Each row is a point on a landscape with many valleys, with its height.
From any point a ball rolls to the lowest of the 3 points nearest to it. It stops when none of these is lower. Distance is the straight distance between rows; heights are no part of it.
J812: [ 98  79  92 120 115 117  79  90  97  81 110  59 114]  (h 244)
J682: [ 69  97  82 109  91 118  93  80 115 103 110 115 102]  (h 660)
J987: [ 81 100  91 123 102 114  82  70 110  92 111  81 109]  (h 144)
J773: [ 82  70  68  92  90 124  92 118  97 102 106  91 102]  (h 185)
J302: [143 123 139 121 130 119  66 129 105  89  87 156 142]  (h 493)
J32: [ 90  69  84  78  88 100 111 118  86 116 107  75  87]  (h 336)
J519: [105  77  95  47  91  78 127 142  78 115  92  89  60]  (h 203)
J883: [ 78  96  91  78  70  77 116  91 106 133 103  76  71]  (h 258)
J375: [ 76  78  80  87  86 105 104 101 100 114 106  86  87]  (h 684)
J437: [119 103 101 125 126 132  69  86 120  55 104  84 123]  (h 108)
J194: [ 84  82  93  82  80  81 121 104  92 125 104  67  79]  (h 582)
J658: [ 95  89 103  44  86  69 115 124  93 122  94  92  46]  (h 179)
J575: [152 127 140 124 131 122  82 114 119  68  92 137 137]  (h 523)
J133: [ 77  88  66  91  91 130  87 114 107  97 102 133 108]  (h 647)
J183: [110 114 110  82  69  37 139  93  76 132  90  66  71]  (h 274)
J49: [ 76 119  99 127 102 115  91  68 118 101 108 127 113]  (h 24)
J795: [ 86  75  89  92  89  90 116 106  84 119 107  61  92]  (h 513)
J22: [118  92 105  62 103  55 153 130  64 105  87  86  61]  (h 102)
J693: [ 70  97  77  90  81 116 100  91 114 112 109 122  89]  (h 524)
J934: [140 127 168 119 128 108  70 120 110 110  91 149 139]  (h 503)
J687: [ 92  86 100  69  79  73 126 111  88 126 101  76  69]  (h 709)
J642: [112 102 106  81  80  42 147 101  69 123  93  68  73]  (h 382)
J997: [109  89 105  53  91  62 132 130  77 116  91  84  57]  (h 146)
J465: [151 121 122 122 132 128  75 113 121  56  94 130 137]  (h 557)
J76: [ 88  93  99 102  78  74 118  80  88 131 104  52  90]  (h 475)
J991: [112 117 112 126 124 130  75 107 107  78  96 151 136]  (h 266)
J632: [ 92  93  93 123 113 127  73  82 109  77 109  82 115]  (h 186)
J962: [ 70  98  84  98  78  99 101  73 111 119 110  88  91]  (h 902)
J239: [122 110  97 125 127 135  67 110 111  60  96 128 136]  (h 499)
J157: [ 81  79  85 110  95 107  95  88  98 105 110  67 105]  (h 558)
J223: [ 87  74  73  50  80 108 102 139  96 113  95  98  71]  (h 227)
J366: [ 90  69  87  97 102 104 110 113  78 108 104  59  99]  (h 575)
J804: [ 85  72  80  69  82 102 113 120  94 117 107  85  79]  (h 172)
J271: [102 132 116 141 113 105  78  49 126  76 101  89 119]  (h 132)
J807: [ 94  97  68 114 103 135  72 121 100  81  97 142 131]  (h 678)
J851: [ 85 102  83 115 106 130  82 103 105  88 101 145 122]  (h 661)
J85: [ 78 107  95 122  88  96  92  58 113 110 108  71 109]  (h 213)
J995: [116 121 121  57  79  28 130 103  81 125  84  84  51]  (h 156)
J77: [ 72 109  86 109  91 119  99  84 113 111 106 143 108]  (h 375)
J349: [ 92 129 107 139 109 111  84  60 120  89 104 114 120]  (h 63)
J596: [ 78  72  64  77  81 121  98 125  99 108 105 104  92]  (h 273)
J918: [ 77  87  84  68  76  97 109 103 112 124 104  90  72]  (h 30)
J666: [ 91  72  92 106  98  95 109  95  79 112 104  52  99]  (h 474)
J685: [ 76 110  94 125  98 115  86  64 117  95 111 100 112]  (h 91)
J179: [124 119 117  60  90  28 143 109  69 108  83  90  53]  (h 93)
J577: [ 84  89  83 110 105 129  81  97 104  88 110 101 113]  (h 843)
J780: [ 70  99  80  75  75 104 104  95 121 120 104 120  74]  (h 322)
J568: [109 112 106 131 121 120  77  66 122  68 104  85 116]  (h 133)
J471: [ 93  79  94  95  87  80 123 102  79 119 104  55  93]  (h 369)
J516: [105 103 115  47  85  44 120 115  87 126  92  85  45]  (h 208)
J700: [105 123 120 133 124 122  80  82 113  82 102 137 126]  (h 190)
J906: [ 98 123 120 129 120 122  84  97 102  99  96 159 128]  (h 223)
J633: [120  84  98  80  98  59 160 121  60 104  88  76  79]  (h 162)
J164: [118 136 143 140 129 114  85  78 117  87  96 141 127]  (h 225)
J758: [132 108 108  67 102  37 163 116  63  86  84  94  62]  (h 62)
J717: [138 117 111 122 127 119  62 137 101  75  85 156 146]  (h 723)
J600: [141 122 124 124 128 125  70 125 109  72  87 148 140]  (h 428)
J545: [ 90 104 104  78  65  56 123  87  94 139  97  66  69]  (h 342)
J394: [101 109  99 128 120 130  75  85 114  70 106 115 122]  (h 235)
J951: [111 119 116 133 125 124  78  78 122  68 103 115 122]  (h 154)
J209: [ 73  94  82 110  94 117  91  80 109  98 111 104 108]  (h 633)
J688: [107  80  99  93  91  71 144 111  68 119  97  56  88]  (h 73)
J965: [142 112 111 125 128 130  78  83 133  49 105  91 126]  (h 74)
J566: [142 125 140 128 132 119  73 114 111  83  93 149 138]  (h 494)

Two balls start at each pair of points below. Name the first point that both come to, or write none.
J851 / J987 => J49
J951 / J682 => none
J516 / J995 => J758
J596 / J366 => J804
J693 / J32 => J918
J545 / J658 => none

For each start below, name the point where the ball stops.
J183 => J758
J577 => J49
J519 => J758
J223 => J918
J239 => J965
J133 => J918
J85 => J49
J209 => J49
J271 => J49
J934 => J600
